A landscape with many valleys, sampled at points; each row gives a point and its height.
A ball rolls from a point to whichever of its 2 nearest points has the largest drop for the distance, and stops where none of them is lower. Distance is the straight distance between rows; heights are no part of it.
<338>: [-1.19 -0.36  5.18  0.03 -0.02 -1.31 -0.13  2.38 -1.06  2.11  3.82  2.36
 -0.87  1.89 -1.36 -4.16 -3.12 -2.55  2.97 -0.23  1.73  0.10  2.02 -3.74]  (h 238)
<348>: [-1.72 -0.85  0.88 -2.47  0.18  0.43  0.26  1.47  1.24  0.19 -2.17 -0.88
 -2.90  1.06  1.38  2.28 -3.18  0.45 -0.22 -2.22  3.28  2.92 -1.61  2.64]  (h 447)
<330>: [-1.90  0.57  4.72  0.33  0.06 -1.43  1.06 -0.10  0.08  1.22  0.54  1.76
  2.75 -1.67 -1.51 -1.15 -1.08  1.26  3.57  0.47 -0.36 -3.25  0.84  4.31]  (h 293)
<301>: [ 1.62  1.32 -3.80  1.05  1.21  2.39 -1.78 -1.22 -1.58 -1.32 -1.86  0.07
  1.05 -1.58  1.74 -3.20  1.93  1.55 -2.16  0.84  1.33  1.75  0.31 -0.50]  (h 210)
<1062>: [-3.68 -1.60 -0.54  0.15 -2.39 -1.84  2.26  0.51 -0.32  0.15  2.73  3.34
 -4.58 -0.90 -0.83  3.76 -0.41  1.94  3.58  0.32 -0.28 -0.12 -1.25  0.82]  (h 121)
<608>: [ 1.63 -0.80  4.89 -0.22  1.64 -1.39 -0.31  2.80  1.61  2.77  0.90  0.09
  4.40  4.54 -2.81 -2.38  0.82 -5.36  0.02 -2.01  0.37 -0.51  0.85 -0.74]  (h 162)
<638>: [-0.16  1.27  3.94  0.71 -2.37 -1.20  0.30  2.59 -0.02  2.04  2.68  2.17
  2.78  1.23 -1.57 -6.30 -2.01 -2.32  2.87 -0.40  3.94 -2.18  1.67 -1.28]  (h 195)
<475>: [-3.00 -0.74 -1.69 -2.29 -2.28  0.57 -1.88 -1.43 -1.75  1.45  0.39  1.13
 -0.19 -3.63 -1.56  4.19 -2.42  2.81 -1.86 -3.23 -1.19  0.02  1.76  2.35]  (h 204)
<502>: [-1.12 -0.69 -1.05 -3.50 -1.47 -1.93 -2.14 -2.90 -2.50  2.50  0.59 -5.31
  0.68 -2.65 -1.45  0.68 -3.70  4.13 -4.00 -0.91  0.58  1.65  1.59  3.48]  (h 53)
<183>: [-1.27 -0.16  0.45  1.35  0.08  2.82 -3.91 -2.79 -2.93 -0.19  1.41  0.60
  1.65 -1.77 -3.07 -1.17 -1.82  0.27 -1.80 -2.85 -3.58 -1.81  3.14 -1.73]  (h 382)
<876>: [-1.71 -1.92 -3.31 -1.47 -0.77 -0.37 -0.63  0.25 -0.82 -0.24  3.89  0.02
 -2.84 -0.55 -3.45  4.71 -1.50  2.35  1.79 -1.01 -0.16  0.48  0.17  0.24]  (h 4)
<509>: [ 1.64  0.93  0.34  0.78  2.21 -1.50  0.85 -2.53 -0.19 -0.72 -0.12 -2.84
 -2.69  3.03  3.20  0.16  1.86  2.06  0.78  4.07  0.03  4.14 -1.86  2.68]  (h 182)
<722>: [ 1.58 -2.93 -3.46  0.61 -2.11 -4.38  2.78  1.79  0.77 -1.59 -0.70 -0.15
  0.02  2.16  0.34  2.78  5.36 -4.20 -2.03  0.98  1.45 -1.44 -3.15 -0.79]  (h 108)
<730>: [ 0.03  0.86  0.09  3.44 -1.54 -0.65  0.68  2.34  1.50 -2.21 -1.90 -0.89
 -0.29 -1.15  1.32 -1.67  2.73  0.32 -1.80 -0.97  1.64  1.75 -3.40  2.74]  (h 194)
<474>: [ 0.66 -0.06 -2.95 -1.57  1.24  2.25  0.71 -3.08 -1.87 -0.95 -1.07  1.88
 -0.01 -0.39  2.18  1.18  6.21  3.71 -1.82  1.90 -1.60  2.79  1.05  0.82]  (h 131)
<434>: [ 2.66 -0.25  1.11  4.73 -2.45 -2.95 -1.71  2.84  2.02 -0.44 -1.37 -2.35
  0.98  2.78 -1.42 -1.86  1.31 -6.96 -2.76 -3.18  1.07 -1.26 -1.69 -1.95]  (h 480)
<111>: [ 1.52  1.10  3.47 -4.30  2.60  0.00  0.59 -2.38  0.78  2.31 -2.36 -3.27
  1.52 -3.00 -0.94 -0.26 -1.49  2.02  4.53  2.35 -3.34 -1.85 -0.16 -0.22]  (h 670)
<741>: [ 0.45  0.93 -1.07  0.45 -2.46 -0.01 -0.36  0.76  0.85 -1.25  2.01 -2.94
 -6.81 -0.53  3.58  3.25 -0.88  1.93  0.99  0.28 -0.56  3.22 -1.80  1.69]  (h 362)
<780>: [ 1.13 -0.10  3.81  1.02  3.08  0.69  1.27  1.36  0.88  0.47 -1.26  1.36
  1.28  4.72  0.75 -2.27  1.80 -4.02  0.69 -1.01  0.27 -0.74  0.06 -1.41]  (h 258)
<1130>: [ 1.79  2.91 -0.57  1.47 -0.59  5.27  0.46  2.31  2.39  1.17 -1.30  1.75
 -0.19  0.92  1.30  0.83  1.67 -0.86 -0.04 -3.44 -1.46 -0.58  1.59 -0.16]  (h 393)
<193>: [-0.02  1.70 -6.01  2.25 -3.01  1.39 -1.82  0.08 -1.06  1.05  1.62  0.65
 -1.64 -4.42  0.94 -0.33 -1.45  1.95 -0.87 -0.92  1.83 -0.57  1.90 -0.38]  (h 493)
<259>: [-2.30 -0.63 -1.53 -1.41 -1.67 -1.97  2.49  0.67 -0.16  1.34  2.78  3.84
  3.00 -2.13 -2.14 -1.12 -1.59  2.24  4.63  2.17  3.21 -4.42  0.61  1.45]  (h 206)
<833>: [-0.91  0.43 -1.61  3.70 -2.42 -1.96 -0.67  3.31  0.90 -2.76  3.58  0.85
 -0.65 -2.07 -1.07 -4.15  3.17 -2.00 -0.12 -0.44  0.06 -1.31 -2.33 -3.77]  (h 671)
<906>: [ 2.32  1.04  3.45  2.68 -2.65 -3.37  3.29  1.93  1.21  1.10 -0.09  0.41
  2.31  2.97 -2.68 -3.88 -1.79 -2.09  2.67  1.07  2.76 -3.50  1.33 -0.89]  (h 151)
<788>: [ 4.63  0.02  1.04  2.94  0.66 -0.63  3.61  0.18  2.11 -2.03  0.04 -2.00
 -0.01  2.50  2.64  1.59  5.09 -3.07  0.43  3.24 -2.80 -1.57 -1.65 -0.88]  (h 369)
<1078>: [ 1.11  0.39  1.06  2.20 -2.37 -0.31  3.76  1.28  1.88 -0.02  1.93  1.49
 -2.76  2.59  0.12  4.19  2.92 -0.23  2.83  0.65 -3.29 -0.68 -1.14 -0.49]  (h 249)
<565>: [ 1.21 -0.36  0.05 -3.17  2.29 -3.43  0.57  1.14  1.06  0.73  0.41 -4.96
  0.75 -1.38 -1.82 -1.66 -4.44  0.70  3.70  2.49  3.22 -1.05 -2.58  0.42]  (h 269)
<114>: [-1.57  0.18  4.87  1.57 -1.90 -1.68  1.40  1.16 -0.55 -0.52 -2.58  5.17
  3.33  2.11  0.59 -6.53  3.40 -1.87 -0.38 -0.31  2.24  0.21 -0.43 -0.95]  (h 329)
<1087>: [ 0.45  1.17 -1.48  2.11  0.62  1.37  0.20  1.38  0.32 -0.69 -1.20  0.82
  0.02 -0.27  1.28 -2.42  0.39 -0.05  0.33 -0.90  2.65  0.04 -0.75  0.89]  (h 297)
<21>: [ 2.55 -0.45  0.25  1.93  4.48  3.04 -1.17 -3.61 -1.59 -1.43  0.71 -1.81
  1.76  1.42 -0.98 -2.23 -0.22  0.84  1.55  1.44 -0.53 -0.59  2.29  0.05]  (h 758)
<515>: [ 1.50 -0.96 -0.38  2.13  2.48  2.05 -2.89 -2.25 -0.69 -3.00  1.91 -3.92
 -3.41  0.77 -0.47  0.19 -0.76 -0.46 -0.30 -1.78 -1.60  1.53  0.19 -2.14]  (h 449)
<994>: [ 0.87 -1.35 -0.21 -2.78  2.74 -3.16  1.54  2.11  1.05  0.60 -0.07 -1.90
  1.13  2.30 -1.33 -0.10 -3.21 -2.30  2.34  1.25  3.94 -1.97 -1.78 -0.29]  (h 267)
<667>: [ 0.98  1.53  0.55 -3.22  1.13 -1.94 -0.39 -0.89  0.48  2.41 -0.18 -4.59
 -0.08 -3.86 -0.08 -0.87 -5.21  2.89  3.32  3.40  1.68  0.05 -0.40  3.40]  (h 138)
<928>: [-0.84 -0.02  1.04  0.53 -1.63  0.65  1.83 -3.65 -2.26  3.25 -1.60  2.31
  2.76 -3.76  3.48  0.87 -4.50  1.82 -5.56 -2.24  0.03 -2.75  3.67  2.54]  (h 298)
<1099>: [-1.44  1.79  3.67 -3.15  0.43 -1.05  0.92 -1.13  1.66  2.64 -0.18 -0.84
 -0.05 -3.62 -0.91  1.93 -3.31  1.74  4.90  2.64 -3.64 -1.19 -1.87  2.50]  (h 571)
<151>: [-0.41 -0.56 -3.96 -1.86  0.51  1.42 -1.65 -3.00 -2.00  1.01 -1.37  1.86
  3.10  0.47 -1.50  3.07  2.79  4.14 -1.95 -0.01 -0.52  2.94  1.07  2.63]  (h 214)
<323>: [-0.36  0.96 -4.40  1.48 -2.04  0.03 -4.09 -2.70 -3.50  1.21 -1.54 -2.96
  1.41 -0.57  0.99 -2.65 -0.29  3.23 -6.22  0.38  0.81  3.65  0.54  0.08]  (h 107)
<375>: [ 2.34 -1.68 -0.14  1.82  0.26 -2.13  0.48  0.73  1.24 -2.44 -1.47 -2.74
 -0.29  2.55  1.78  1.68  3.74 -2.44 -2.25 -1.17  1.33  1.93 -3.89  2.23]  (h 44)
<969>: [ 0.75  1.79 -1.13  1.14 -0.99  1.87  1.54 -2.86 -1.89  1.32 -0.28  0.21
 -3.58 -2.32  3.09  0.88 -2.46  2.83  0.50  2.51 -0.40 -0.18  2.61  0.36]  (h 279)
<595>: [ 0.88  0.68 -2.93  4.17 -2.72 -1.24  0.43  3.73  1.68 -0.35  1.26  1.91
  1.69  0.92 -1.61 -1.90  2.33 -2.40  0.51 -1.76  1.24 -1.55 -1.85 -2.48]  (h 598)
<919>: [-0.62 -0.86  2.19  1.15 -3.21 -4.17  3.37  1.64  0.18 -0.42 -2.34  4.75
  1.72  2.67 -1.59 -2.54  3.42 -1.69 -0.18 -0.24  2.04 -1.10  0.01 -1.53]  (h 241)
<1044>: [ 0.40 -0.79 -0.17 -0.48  0.53  2.20  1.15 -5.40 -3.94  0.29 -0.84  0.71
 -1.50  0.41  0.98  2.93  1.74  3.94 -1.29  2.50 -3.35  1.14  2.58  0.65]  (h 68)
<765>: [-3.17  1.59 -0.63  1.32 -2.41  1.44 -2.79 -2.03 -1.99  1.49 -0.49  4.92
  0.09 -4.14  1.48  0.13 -2.06 -0.33 -2.06 -3.54 -1.41 -2.40  3.41 -0.84]  (h 319)
<284>: [-0.33  0.62  1.10 -1.28  1.62  2.34  1.17 -3.26 -2.21  1.23 -0.14  3.06
  1.21 -0.56 -0.60  2.76  0.20  3.40  2.22  1.60 -2.88 -1.87  3.11  2.56]  (h 6)
<264>: [-1.93 -3.28  5.64 -1.21  4.39 -1.08 -0.78 -1.32  0.81 -1.06  0.51 -0.29
  1.38  4.14 -2.76  1.07  1.15 -2.01  1.66 -1.63 -2.08  0.87 -0.34  0.41]  (h 226)
<939>: [-1.45 -0.67  0.23 -1.90  1.36  3.60 -1.10 -1.21 -1.07 -1.75 -3.65  1.99
 -0.42 -0.01  1.37 -0.83  2.50 -0.38 -3.41 -1.47 -2.14  1.75  0.35 -3.50]  (h 408)
<410>: [ 0.24  0.56 -2.51 -2.58  0.03  0.76 -0.60  1.79  0.84  1.20  0.72 -1.21
  1.16 -2.00 -2.14 -1.22 -4.23  0.55  1.28 -1.33  2.76 -2.16  1.45 -0.53]  (h 590)
<549>: [-1.59 -0.51 -2.49 -0.44 -1.43 -0.14 -1.95  0.86 -0.19 -0.62  0.78 -1.42
 -3.67 -0.41  0.80  2.67 -0.88  2.00 -0.95 -2.74  1.92  4.26 -2.09  2.42]  (h 404)
<849>: [-0.78 -0.37 -2.21 -1.16 -0.74 -0.10  0.71  0.51 -0.17 -2.66  2.31 -1.74
 -6.61 -2.56  2.64  1.49 -0.02  0.90  0.02  1.62 -0.45  1.59 -0.79 -2.16]  (h 407)
<53>: [-3.87 -3.06  2.60 -3.09  3.12 -0.08 -1.71 -1.08 -1.04 -0.24  0.99  3.75
  1.20  2.56 -3.38 -0.39  1.32 -0.79  1.05 -1.64 -1.09  0.93  0.50 -1.84]  (h 368)
<371>: [-1.85 -1.59 -1.67 -2.87 -0.86  0.43 -3.14 -0.37 -0.51 -0.17  2.60 -2.29
 -0.17 -2.56 -4.58  3.24 -2.55  1.43 -0.60 -3.48 -1.80  0.00  0.98 -0.75]  (h 112)
<451>: [-1.08 -0.05  1.39  1.30  1.07  0.97  0.75 -0.83 -0.74  0.22 -0.11  1.90
  1.46  0.11 -1.30  1.63  1.54  2.26  2.12 -0.38 -0.64 -0.32  0.30  4.95]  (h 129)
<936>: [-4.74 -2.22  2.62 -3.65  1.88 -2.17 -1.45 -1.40 -2.31 -0.41  0.58  1.83
  1.11 -2.88 -1.72 -0.46 -2.44  1.94  2.21 -0.38  1.14 -0.63 -0.12  2.89]  (h 593)
<432>: [-2.73 -1.22  1.60 -4.36  0.53  1.81  1.40 -1.81 -1.34  1.64 -3.09  2.94
  1.01 -0.74 -0.50 -0.09 -3.22  1.43 -0.26 -0.27  0.70 -1.47  3.06 -0.05]  (h 636)
<32>: [ 2.72  0.44  1.19  2.49  3.20  1.75  1.81 -0.57  1.04 -0.51  0.34 -0.11
 -0.32  3.80  0.60  0.35  2.05 -2.19  2.35  1.15 -1.92 -1.24  0.24 -1.99]  (h 316)
<755>: [-3.09 -0.34  1.04 -0.86 -0.42  0.86  0.37  0.78  1.14  1.04 -3.60  2.55
 -0.88 -1.61  2.54 -1.63 -3.14  0.88  0.25 -1.71  5.09  1.04 -0.62  4.20]  (h 528)
<680>: [ 3.90  2.70 -1.05  1.72  0.43  5.18  0.29 -0.63  0.40  0.62 -0.46 -1.84
 -0.88  0.33  0.71  0.79 -0.84  1.03  0.30 -1.30 -1.20 -0.87  3.26  0.71]  (h 375)
<110>: [ 2.72 -1.57  1.79  0.68  0.78 -2.63  3.98  1.15  2.06 -3.54 -0.76 -2.02
  0.84  1.04  2.07 -0.03  4.98 -5.24 -2.64  5.11 -1.82 -2.82 -0.73 -1.48]  (h 406)
<122>: [ 2.33  1.29 -2.37 -1.87  1.49  2.15 -1.29 -0.86 -0.10 -1.24 -2.66 -2.73
  0.25  0.23  4.23 -1.45  3.92  1.44 -5.40  1.11 -0.27  3.98  0.65  0.11]  (h 152)
<88>: [-2.10  1.76  0.43  0.62 -2.00  2.09 -3.22 -0.08 -1.22  2.41  3.02  2.86
 -0.18 -2.40 -2.05 -1.03 -2.26 -0.71  0.24 -3.66 -2.09 -2.08  4.16 -1.61]  (h 333)
<879>: [-3.18  0.28 -1.91 -0.39 -2.00 -0.34 -1.20  1.02 -0.24  1.72  1.68  4.87
  3.83 -2.34 -2.36 -0.78 -0.42  1.24  2.34 -1.09  1.65 -2.54  0.61  2.02]  (h 343)
<682>: [-3.35  0.40 -0.16  1.52 -2.65 -0.99 -1.97  2.60  0.51  1.27 -1.91  5.26
  6.62  0.31 -2.45 -0.46  1.49  1.15  1.05 -0.95  0.91 -0.28 -1.97  1.67]  (h 524)
<1076>: [ 1.64 -0.08 -1.09  1.16 -2.41 -1.40  2.81  0.63  1.48 -1.87  2.74 -1.11
 -4.46  1.41  1.92  5.34  2.26  1.15  2.12  2.20 -2.52  1.94 -3.35  0.84]  (h 308)
<698>: [ 0.31  0.72 -2.37  0.94 -2.42  1.53  1.61 -3.43 -3.33  2.18 -1.55  1.30
  0.42 -3.14  3.37 -0.91 -1.98  2.89 -3.77  0.61  1.37 -1.08  3.69  1.07]  (h 302)
<403>: [ 0.81 -0.02  0.85  1.08  1.98 -1.81  1.25  2.28  1.32 -4.89  1.76 -4.21
 -3.22 -1.68  2.90 -1.86  1.23 -1.37 -1.93  3.38  0.49  1.23 -2.28 -0.37]  (h 549)
<672>: [-1.57  1.55 -3.46  0.28 -2.66  1.64 -3.13  3.13  1.77  2.09  0.21  1.32
  2.08 -2.34 -1.33 -2.17 -5.17 -0.63  0.76 -2.73  3.47 -1.47  0.62 -1.56]  (h 553)
<463>: [-2.21 -1.58  0.91 -1.25  0.70 -2.40  1.76  4.34  2.08 -5.38  1.63 -1.08
 -2.17 -2.05  1.35 -1.39  1.11 -3.12 -2.98  1.76  0.63  0.45 -2.95 -1.88]  (h 597)
<1134>: [-0.32 -0.40 -2.19 -1.14 -0.33 -0.01 -2.29 -3.47 -2.97  0.95 -0.89 -3.06
 -1.08  0.92  0.17 -0.13 -1.20  3.61 -4.48 -0.63  1.14  3.74  1.63  1.91]  (h 86)
<496>: [-1.68  0.76  1.34  0.40 -0.52  1.44 -2.02  1.63 -0.79  1.22  2.17  3.39
 -0.97  0.27 -1.07 -3.20 -0.49 -1.90  0.77 -2.28 -0.18 -0.08  2.38 -3.65]  (h 284)
<853>: [ 1.94 -2.42 -1.30  0.74  0.45 -3.67  2.50  1.01  0.00 -0.73  0.34 -1.56
 -2.84  3.07  2.21  2.44  1.63 -4.76  0.46  3.53  1.22 -1.11 -3.84 -1.72]  (h 139)
<172>: [-2.05 -0.51 -4.14 -1.53 -0.96  2.11 -1.92 -0.13 -0.90  0.49 -3.34  3.90
  1.84 -0.13  0.09  2.46  2.42  2.29 -2.18 -0.84 -0.09  2.83 -0.99 -0.48]  (h 283)
<728>: [-3.17  0.24  1.20 -1.67 -0.06  2.56  0.09 -1.22 -0.35  1.86 -4.56  5.23
  1.41 -1.84  2.95 -2.66 -2.64  0.16 -0.46 -1.60  3.18 -1.38  2.02  2.13]  (h 599)
<1071>: [ 0.19  3.26  0.68  1.84 -2.01  3.07 -0.04  5.25  3.97  0.62 -0.97  2.45
  0.58 -0.56  2.21 -1.48  4.48 -2.64 -1.67 -2.15 -2.16  0.19 -1.07 -2.02]  (h 458)
<684>: [ 0.45 -1.31 -1.53 -1.33  2.40 -1.64  2.13  0.09 -0.61 -0.47 -0.79  0.10
 -1.72  2.55  1.10  0.56 -1.64 -0.05  1.95  2.82  3.70  1.08 -1.89  0.14]  (h 211)
<1028>: [ 1.51 -0.64 -0.21  3.54  2.03 -1.63 -0.41 -0.26 -0.23 -3.98  2.98 -4.12
 -4.41  0.07  1.09 -1.06  0.17 -1.03  1.08  1.64 -0.18  0.74 -2.77 -2.00]  (h 497)
<295>: [-4.26 -3.06  0.32 -1.19  1.97 -0.76 -1.26 -1.43 -2.41 -2.08  0.62  2.77
 -1.40  0.33 -2.06  0.61  0.44  1.18  0.96 -1.05  0.20  1.38 -1.09  0.55]  (h 477)
<89>: [ 3.66  2.55  0.13  1.43  1.91  3.00  1.92  0.73  1.88  1.91  1.04 -1.06
  0.59  2.27 -1.00  1.20 -1.31 -0.14  3.69  1.15 -1.20 -2.48  1.79  0.21]  (h 356)
<200>: [ 0.08  0.87  1.97 -0.17 -0.52 -1.77  4.03  1.72  1.36  1.99  1.10  1.89
  2.43  1.13 -1.89 -2.27 -2.73 -0.09  4.95  2.98  2.08 -3.94  0.08 -0.23]  (h 77)
<324>: [ 0.79 -2.89  0.47 -2.41  4.18  1.21 -1.02 -1.68  0.54 -1.34 -0.16 -1.00
  1.19  3.90 -1.38  3.75  1.16 -0.97  0.33 -1.09 -0.96  1.67 -0.06  0.73]  (h 103)
<42>: [-2.29  0.21 -2.29 -0.07 -4.06  1.02 -0.88 -1.90 -0.75  3.60 -1.69  4.12
  2.03 -4.28  1.43  3.53 -3.17  1.57 -4.21 -3.24 -0.70 -1.59  2.81  1.76]  (h 262)
<166>: [ 2.63  0.05 -1.21 -0.50  2.62  0.65 -0.89 -0.68  0.64 -0.98 -1.90 -2.38
 -0.51  2.92  3.54  0.71  3.94  0.52 -1.62  0.02  0.92  4.08 -1.56  2.49]  (h 111)
<959>: [-0.23  2.39 -6.09  1.75 -3.74  3.05 -2.43  1.43 -0.41  1.87 -1.24  2.31
  2.69 -2.46 -0.07 -0.69 -3.05  1.21 -1.39 -1.06  1.17 -1.34  1.55 -2.90]  (h 521)
<733>: [ 0.86 -0.21 -1.18  3.54  0.63  3.36 -3.99 -3.84 -2.84 -2.02  2.26 -2.35
 -1.31 -1.91 -1.83  0.02 -0.63  1.05 -1.89 -2.36 -3.07  0.18  2.18 -1.21]  (h 420)
<553>: [ 0.25  0.65  2.52 -0.92 -0.37  0.35  1.95  0.27  2.36  0.99  2.23  0.80
 -1.58  3.60 -2.01  5.68 -1.44 -0.92  4.24  1.10 -4.57  0.28 -1.58 -0.14]  (h 320)
<573>: [-4.75 -0.15  6.41 -3.61  0.63 -3.20 -1.14 -0.96 -1.16  1.61  1.59  3.26
  2.23 -3.06 -0.73 -2.52 -1.75  0.34  3.52 -0.58 -0.30 -3.14  1.50  2.34]  (h 448)
<1085>: [ 1.96  0.07  1.35  2.61 -2.09 -3.50  2.49  2.90  1.85 -1.61 -2.74 -1.50
 -1.55  2.01  0.83 -1.73  1.49 -4.63 -1.58 -1.06  2.35 -1.73 -1.82 -1.28]  (h 455)
<683>: [-0.38  2.42  2.15 -2.31 -0.40  1.38  0.04 -3.67  0.81  1.67  0.84 -0.64
 -1.96 -0.94 -1.31  4.55 -5.49  1.41  3.16  3.32 -4.65  1.64 -1.14  2.01]  (h 454)
<938>: [ 3.55 -1.57  0.17 -4.60  3.81  0.88 -1.22 -1.36  1.93  0.51 -0.35 -4.89
  2.96  1.19 -1.38  3.91  0.64  0.35  0.58 -1.04 -1.70  0.67  0.40  1.60]  (h 25)
<246>: [-0.89  0.23  0.01  2.96  1.01  0.76 -4.12  1.47  0.09 -2.45  0.80 -2.28
 -1.81 -0.38 -0.90 -3.40 -3.03 -2.14 -0.40 -3.48  2.17  1.10 -2.40 -1.07]  (h 582)
<850>: [-2.64 -0.02 -2.09  1.60 -0.63  0.76 -1.37  1.66  0.29 -0.35 -2.04  5.19
  3.41  0.31 -0.07  0.31  4.99  0.91  0.06 -0.19 -0.91  0.98 -2.54 -0.24]  (h 423)
<897>: [ 3.77 -1.44 -2.81  1.07  3.13  2.66 -1.92 -4.59 -1.58 -0.90  0.76 -4.54
  2.41  1.54 -2.10 -0.39 -0.24  0.94 -2.66  0.07 -0.68  1.31  3.11 -1.65]  (h 777)
<931>: [ 2.47  0.79  2.48 -1.55  3.72  2.02 -0.67 -2.84  0.02  0.58  0.03 -3.60
  2.47 -1.00 -2.58 -0.73 -2.17  1.52  2.55  1.63 -2.81 -2.34  2.91  0.14]  (h 724)
<142>: [ 1.98  0.47 -1.63  4.62  0.95 -0.49 -3.23  2.20  1.75 -1.97 -0.71 -2.73
  1.33  1.27  0.24 -2.34  0.68 -4.03 -1.51 -2.27  1.75  0.99 -3.90 -0.80]  (h 525)
<924>: [ 3.47 -1.24 -2.74 -0.62  1.98  1.22  1.14 -3.37 -2.83 -0.54 -0.43 -2.68
 -1.02  2.22  1.04  0.23  0.42  1.32 -2.83  2.18 -0.28  1.13  2.00 -3.32]  (h 784)
<441>: [ 0.69  0.98  1.98 -0.80  0.55  1.62  0.28 -1.36  0.65 -0.28  0.09 -1.42
 -3.22  2.39  0.60  4.12 -3.40  0.61  2.56  1.07 -2.30  2.06 -1.25  1.16]  (h 383)
<894>: [ 1.82 -0.95  3.96 -2.94  1.50 -1.67  0.31  3.80  3.05  3.46  1.87 -2.31
  1.69  3.39 -2.59  1.75  0.38 -5.10  1.93 -2.08 -1.18 -1.84  0.13 -0.80]  (h 67)
<851>: [-1.18  0.31  3.36 -0.74  3.37  3.05  0.01  0.06 -0.26 -0.71 -3.46  3.84
  0.44  2.45  1.53 -2.37  3.70 -1.52 -0.87 -1.58 -1.24  1.06  0.24 -1.63]  (h 344)
<247>: [-2.01 -1.70 -0.92  0.01 -0.74  2.60 -0.49 -2.91 -4.31 -1.35 -2.57  1.11
  1.52 -2.48  1.74 -1.33  1.93  1.67 -7.02 -0.04 -2.77  1.61 -0.26 -3.87]  (h 440)
<39>: [ 0.69  1.89 -0.04  4.05 -3.09 -0.70 -1.74  5.34  2.66  0.26 -0.07  1.96
  2.97  1.07 -0.05 -2.47  4.33 -3.46 -1.51 -1.09 -1.54  0.14 -1.86 -4.10]  (h 535)
<878>: [ 0.99  0.40  0.19 -3.79 -0.47 -1.74 -1.26 -2.87 -1.39  2.71  0.46 -7.25
 -0.71 -3.02 -1.08  0.92 -4.94  3.99 -0.49  2.05 -1.28  0.55  1.40  1.34]  (h 5)
<358>: [ 1.85  0.00  2.19  0.86 -2.66 -5.02  3.37  2.17  2.34 -3.66 -2.69 -1.39
 -2.18  0.14  0.64 -0.42  2.84 -4.22 -2.22  2.71 -0.41 -2.33 -0.37 -2.44]  (h 434)
<563>: [ 2.20 -0.17  1.76 -3.85  2.43 -0.19  0.64  2.47  3.51  1.68 -0.69 -3.59
  2.39  0.74 -1.59  1.53  0.09 -1.26  2.38 -1.60 -0.55 -1.46 -1.28  1.05]  (h 122)
<542>: [ 1.61  3.59  0.02  1.36  0.52  0.77  0.71 -2.47 -0.72  0.52 -0.68 -2.30
 -4.32 -0.46  4.37 -0.34 -0.96  2.72  0.66  4.67 -0.73  2.58  0.15  1.71]  (h 244)
<235>: [ 0.73  1.64 -5.46  0.33 -2.45  0.16 -0.23  0.49 -0.50 -0.66  2.90 -2.60
 -4.52 -4.22  2.91 -0.76  1.02  2.94 -2.05  1.86  0.94  1.35  1.27 -0.46]  (h 456)
<479>: [-2.32 -0.81  1.50  0.75 -1.51 -3.04  1.27  4.65  2.32 -5.19  3.54  0.79
  0.06 -2.24 -1.09 -3.29  3.02 -3.06 -3.18  2.15 -0.98 -1.04 -0.90 -3.33]  (h 655)
<372>: [ 2.25 -1.04 -4.25 -0.88  0.77 -2.55  1.19  1.48  0.07 -0.01  0.96 -2.32
 -3.18  2.45  2.51  2.18  0.75 -1.04 -0.17  1.75  3.54  1.88 -2.25 -0.01]  (h 167)
<1010>: [-0.30 -2.02 -0.21  0.92 -1.91 -3.98  4.59  1.13  0.73 -0.73 -1.40  2.79
 -0.79  2.46 -0.75  2.03  3.34 -0.52  0.68  0.63  1.17 -0.37 -2.16  0.14]  (h 168)

Call two points neighbours if one is among the 2 nearest of the other. Go from one point of each pair to the other, from neighbour to neighbour, staying as low as possible. Name the highest point that can't be avoided.
<938> / <284> -> <682>
<878> / <876> -> <698>
<375> / <200> -> <88>
<722> / <375> -> <565>
<938> / <894> -> <563>
<878> / <375> -> <301>
